Each row is a point on a landscape with many valleys, with its height.
A ball rolls from a point to the lowest of its 2 nearest points, and stops where none of them is lower. Distance is the straight distance between rows; heights are no part of it.
pino (h 582): [136 123 158  75 116 151 161 120 133 188  85  94 113 161  89 142 182 120
 146 136 145 105 147 172]
sav (h 525): [142 125 108 149 101 130 114 131 137 126  62  90 165 133  78 162 164 124
  86 153 158 117 123 138]
Zis (h 353): [128 107  66  90 147 170  63 103 138 167 147 141 109 144 142 124  98 180
 191 150 133 119 160  60]
boz (h 596): [108 110 168 106 167 104 202 168 147 119 127  93 167 134  93 118  86 113
  99 117 119 138 113 118]
tela (h 288): [154 135 106  71 154 170  92 109 162 104 163 142 138 150 134 127 106 125
 141 180 165 117 161  91]
Mev (h 647): [124  57  73 151  86 147  84  96 106 135  85 135 156 138  48 130 162 113
 106 186 185 128 169 121]
setu (h 124): [167 197 128 100  74 184 134  90 137  88 129 155 104 110 206  70  88 127
 148 139 156 120 107  87]
Zinu (h 264): [121 102 184  81 128  73 162 103 107 141 175 117 140 127  87 152 192 138
  94 105 118 119 128 175]
Gul (h 359): [101 132 109 174 112 146 107 107 124 134  47 133 159 148  61 139 125  86
 109 143 146 158 188  87]
ser (h 377): [127 117  68 160 143  81  86 139 102 153 149 105 142 148 129 157 107 143
  99 142  89 150  94 103]
sabi (h 390): [ 61 132 149 151 129 142 143 146 148  40 167 130 116 144 166 106 133 109
 145 125  92 118  97 141]
gor (h 385): [125 158 128 162  90 155 194 130  90 122 115 181 107  95 234  80  79 159
 168  82 111 160  60 116]
Gegu (h 327): [136 128 110  99 146 159  61  97 129 155 153 142 113 146 120 129 138 138
 161 160 143 133 176  94]
Muk (h 373): [127 119 136 128 105 138  56 105 132  70 187 117  82 133 145  87 142 127
 165 164 125 107 103 143]
fula (h 365): [ 49 152 111 127 115 164 146 129 171  31 165 153 104 169 149  72 139 111
 153 135 125 102 107 156]
vime (h 498): [147  65 151 122 105 169 129 137  87 113  95 114 120 109  83 144 130  74
 152 134 121  87 162 163]
Fiten (h 424): [131 138 155 169 164 124 150 136  89 178 105 122  84 123 146 179  81 149
 159  71  80 151 117 128]
Tenam (h 409): [135 104 118 153 122 116  88 103  65 144 170 137 141 152 107 135 193 120
  88 138  95 128 128 144]
vuzo (h 238): [146 108 195  55 114  99 165 122 126 175 166 120 106 130  96 132 190 174
 138  88 136 128 120 181]
geser (h 300): [123 113 177 106 131  80 142 127 110 118 163  82 156 125  88 130 127 118
  90 121  99 138 109 180]
soka (h 603): [119 127 189 104 173 100 195 161 163 137 124  97 138 151  84 155 113 156
 129 100 133 153 139 120]
vapib (h 469): [147  53 138 175  84 113 146 107  82 119  93 124 161  93  63 160 154  90
 106 121 154 139 141 186]
tonen (h 208): [158 180 167  89 134 166 140 140 146 140 101 138 116 138 156 134 134 122
 143  97 106 140 142 134]
Meza (h 245): [141 141 154  84 137 183 147 143 145 153  73 122 123 165 115 127 131  99
 123 131 104 122 170 127]
Lanan (h 151): [157 201 172 116  88 170 166 112 144 104 109 146 113 117 204  81  90 126
 151 102 115 150 100 113]
nivi (h 161): [126 176 141  84 127 116 143 144 161  98 185 143 114  97 177  92 105 119
 135 102 110 126  97 158]
pobeg (h 222): [132 129  67 132 152 150 111 170 162 160 111 125 126 152 163 143 132 160
 139 141 113  97 120  66]
vezez (h 267): [126 127 135 187 133 110 106 127 122 117  90 122 173 148  94 150 122 118
 101 127 136 177 151 108]
dofe (h 669): [128  81 110 171 106 125  55  95 131  99 107 124 156 139  73 145 128 128
 114 174 182 143 166 103]
tikar (h 471): [ 94 136 203  30 120 109 192 149 163  82 150 119 146 116 121 158 116 128
 118 104 101 121 126 145]
Fus (h 173): [128 144 120 189 149 111 131 131 126 108 126 128 164 128 129 122  90 115
  80 145 130 161 140  68]
Med (h 169): [129 118  66 151 161 145 157 136  95 197  87 152  85  93 177 119  74 144
 129 107 127 121 136  46]
Sili (h 425): [124  81 150 137 120 133 156 112  86 139  87 115 150 126  52 164 183  78
 106 137 148 125 168 186]
fule (h 295): [ 96 133 106 131 129 155 115 122 158  56 160 122 130 137 132  94  91  93
 127 182 164  93 122 121]
nabe (h 143): [122 137 168 117  72 161 132 138 154  79 112 124 103 147 148  90 106 113
 155 117 112 106  83 167]
Roned (h 494): [125  97 118 138 118 139  58 144 111 141 120 105 133 168 112 122 146 130
 112 127 101 120 114  99]
godif (h 435): [ 45 113 145 107 133  94 166 158 138  49 175 136 143 112 104 108 130  69
 116 131  91  94 123 176]
febi (h 543): [123 128 131 139 130  95 144  75  69 218 173 126 126 148 101 157 213 134
 119 121 114 147 129 178]
fasot (h 561): [120  50 166 152 132 108 136 129  76 148 109 106 161 157  53 135 143 110
  90 116 113 142 127 131]
tud (h 168): [136 146 102 163 188  97 189 151 111 165 139 140 136  91 169 159  97 144
 110  97 111 149 111  96]
Fen (h 341): [114 142  61 170 151 136 121 109 108 117 179 134 131  93 180 149  80 160
 135 159 127 124 104  46]
tudus (h 362): [114 123 137 151 124 139 129 105 105 135  59 129 150 128  53 153 133  69
 110 143 161 147 191 163]
vege (h 507): [147 118 163 123 157 104 117 119 111 165 146 116 109 144  92 116 164 130
 131 112 131 128 142 165]
keguz (h 419): [125 120 134 152 166 129 159 161 101 145 116 152  87 106 199 141  72 160
 161  78  80 156  90 110]
rol (h 287): [134 162  88 148 139 152  83  85 134  95 155 122 157 119 132 130  87 125
 105 172 160 130 148  65]
gera (h 352): [153 128 126 122 126 139  37 106 119 125 173 126  82 136 138 115 118 140
 158 138 121 128 141 111]
daf (h 194): [120 120  59 145 171 142 135 169 122 207  95 144 103 123 164 156 114 149
 140 115 111 117 141  81]
vavet (h 137): [150 143  90 159 180 131 163 147 107 161 140 153 126  95 188 113 105 139
 127 113 128 128 120  41]
Funib (h 499): [150  77 108 154  81 111 116 116 129  88  60 134 160 108  76 165 162  92
  85 154 166 148 135 163]
pokur (h 393): [ 85 133 152 142 123 108  90 135 131  56 201 136 110 122 157  99 157 130
 151 123  98 115  96 162]
Diger (h 366): [138 120  48 103 132 173 102 121 116 171 119 175  99 114 160 101  66 179
 170 129 127 124 146  35]
Raza (h 553): [112 138 113 145  96 127 128  99 111 170  56 100 167 160  76 173 202 117
  95 163 139 150 142 168]
Gofub (h 590): [150 131 162  84 108 143 145 122 149 190  80 127  97 156 133 124 170 164
 176 106 134 127 125 159]
pogub (h 252): [144 116  88 108 120 127 111 167 140 167 104  93 124 144 137 143 164 166
 128 139 107  94  98 125]
Dap (h 236): [137 136 107 144 125 155 103 103 151  64 132 125 156 108 116 148  94  86
 105 185 183 114 146 108]
deza (h 181): [153 194 174  99 115 170 147 120 144  98 125 119 115 122 159 113  82  92
 119 106 109 140 135 139]
Nosef (h 336): [ 80 130 102 113 112 163 106 121 170  52 175 145 107 151 154  61 107 132
 179 167 152 105 106 136]
Kasu (h 457): [103  95 147 114 124 104 161 167 145  76 153 114 155  89 109 135 129  84
 107 137 126  82 127 172]
vunet (h 413): [127 117 124 136 147 138 131 167 139 125 134 147 113 142 185  96  95 145
 162  98 100 137 106  97]
lir (h 163): [147 115 145 113  64 126  87 136 149 103 116 139 123 160 159  63 108 138
 174 114 128 138  83 164]
dani (h 442): [134 163 139 160 136  86 137 130 146 143 114 107 150 104 118 191 150 153
 113  96 140 140 121 163]
roko (h 299): [142 146 149 117 143 159 154 134 122 127  85 122 133 132  90 164 129  65
  98 131 133 123 189 159]
Lonut (h 528): [102  96 142 157 136 125 109 143  85 166 101 106 150 185  84 132 174 132
  94 129 102 136 141 120]
gom (h 583): [114  81 167 123 139 120 155 158 102 123 101  97 150 138  73 130  90  98
 107 121 113 123 120 133]
benu (h 123): [157 155 102 114  82 160  84 138 170  98 130 146 104 129 178  88  98 154
 162 131 133 114  89 127]
Fega (h 391): [136 146 124 153  64 121 166 136 105 152 101 168 144 110 213 107  32 156
 184  77 126 161  73 133]
risop (h 465): [ 78 151 173  89 125  79 172 134 157  76 154  97 166 107 111 177 135 121
  91 112 120 115 110 162]
Dizi (h 475): [138 135 203  19 120 115 181 152 170 120 127 133 122 137 124 139 122 160
 143  89 122 147 134 162]
Nit (h 354): [118 114  55 174 143 123  92 132  95 152 138 129 111 109 156 161  81 153
 132 133  97 122 107  80]
Sizun (h 217): [154  98 188  41 105 111 151 133 145 119 144 130 111 114 115 100 172 139
 135 100 136 100 114 193]
kolo (h 135): [142 171 116 116 173  90 134 135 140 122 198 132 116  94 162 118  98 128
 116 116 108 133 124 147]
ropam (h 138): [127 172  83 154 171 152 144 132 151 176 105 157 113 137 142 125 138 138
 148 139 154 124 184  70]
vifo (h 374): [156 134  76 121  96 166 140 124 125 146 109 186 104  88 211  75  81 171
 167 127 153 128 130  30]
vano (h 167): [140 151  84 179 137  86  87 115 146 107 140 128 150 104 109 153 130 143
 106 145 167 165 131 132]
Vis (h 593): [150 112 199 106  94 127 146 153 152 142 100 143 121 141 152 129 159 181
 181  90 129 139 101 166]
rima (h 256): [152 134 100  79 140 157  99 144 172  97 152 133 122 128 138 129 135 133
 120 150 130  93 143 136]
kela (h 479): [132  75 132 104 121 160 133 166 131  81 116 122 127 113 118 114 126  73
 132 142 113  83 140 152]
Forus (h 432): [124 149 139 169 154 117 118 135  98 163 120 114 107 119 125 196 147 145
 141  98 101 138 132 146]
botez (h 458): [134  68 128 129  91 147  88 122  85 114 131 108 141 147  87 124 163  97
  75 145 114 117 129 139]
Zikon (h 400): [122 124 123 149 163 101 123 156 128 148 131 106 130 138 140 122  99 150
 135 115  89 132  83 100]
febo (h 183): [137 162 129 119 169 141 169 154 165 188  96 135 109 140 129 124 150 143
 153 114 147 117 167 120]
dib (h 91): [150 128 163 134 112 151 102 135 153  95 106 117 104 132 141 109 124 121
 143 131 131  94 121 123]
Tuma (h 564): [125 136 144 103 111 125 154  82 101 223 135  90 122 161  98 124 211 129
 130 138 131 121 146 167]
Vazo (h 338): [117 113 131 145 131  60 103 125 110  98 178 121 161 126  93 123 141 124
  83 133 108 147 109 162]
pabuv (h 372): [133 125 130 147 119  68  96 106  74 156 163 122 146 120 104 167 168 147
  93 110  98 157 109 168]
fipof (h 93): [136 181  96 104 102 178 103 100 151  84 166 128 101 128 190 109  81 132
 149 165 134 110  94  92]
buzeg (h 232): [174 153 125  80 140 154 152 146 191 112 122 170 109 128 158 102 123 115
 129 144 142 101 148 125]
nufub (h 478): [117  97 170 160 141 109 131  93  82 167 116 111 128 142  71 131 195 112
 125 127 156 139 149 167]
Bif (h 188): [148 125 172  87 122 103 113 139 147 117 161 121 106 135 145  96 125 133
 140  95 118 128 101 174]
Soko (h 189): [108 135 129 143 185  65 180 151 129 155 151 134 148  89 131 199 112 162
 118  79 104 148 125 145]
Rin (h 90): [154 150  96 135 163  92  91 135 156 142 158 118 123  93 138 128 119 126
 107 144 142 126 136 131]
Zibu (h 210): [162 131 155  90 149 128 169 156 191 140 103 134 112 126 141 122 145 147
 144 125 148  96 129 142]
vug (h 166): [150 136 129 149 134 167 101 115 157 106 109 118 114 137 111 129 120 112
 119 166 160 100 174  96]
rede (h 64): [130 141 107 170 166 123 126 120 109 140 139 137 143 125 147  85  88 137
 116 132 138 137 143  16]
baz (h 581): [129 123  94 156 115 107  89 101 114 172 105 134 148 144  90 149 201 125
 112 161 154 135 153 152]
kedef (h 380): [145 140 105 151  97 152 177 129  97 137 107 171  96  61 231  74  89 157
 162 115 146 141  80  67]
zilet (h 454): [108 168 137 154 124  75 137 134 157  80 150 128 174  95 120 176 140 120
  88 126 137 136 123 165]
zekid (h 614): [111  83  93 159  96 103 103  90 108 154  75 140 156 145  54 127 177 101
 111 159 174 178 162 165]
getup (h 412): [ 40 161 162 108 135 107 173 140 150  47 169 131 121 145 127  79 130  94
 134 101  90 112 105 167]
vuguf (h 524): [117 127 113 155 152 109  97  96  87 217 149 110  92 139 116 134 179 133
 138 113 124 130 148 150]
gav (h 323): [137 160  53 179 138 109 115  88 111 107 168 142 155  80 150 141  77 148
 101 165 172 157 118  52]

Call two points neighbours if one is among the 2 nearest of the other. Go from one point of each pair to the other, from neighbour to neighbour, staying as low as possible. Name the highest point that can't be avoided.
ropam and fipof -> tudus
rede and ropam -> daf
fipof and dib -> lir

Where does a ball stop that starts at each point below?
gom -> Rin
Gofub -> fipof
soka -> Rin
Vazo -> Rin
baz -> fipof
vime -> fipof
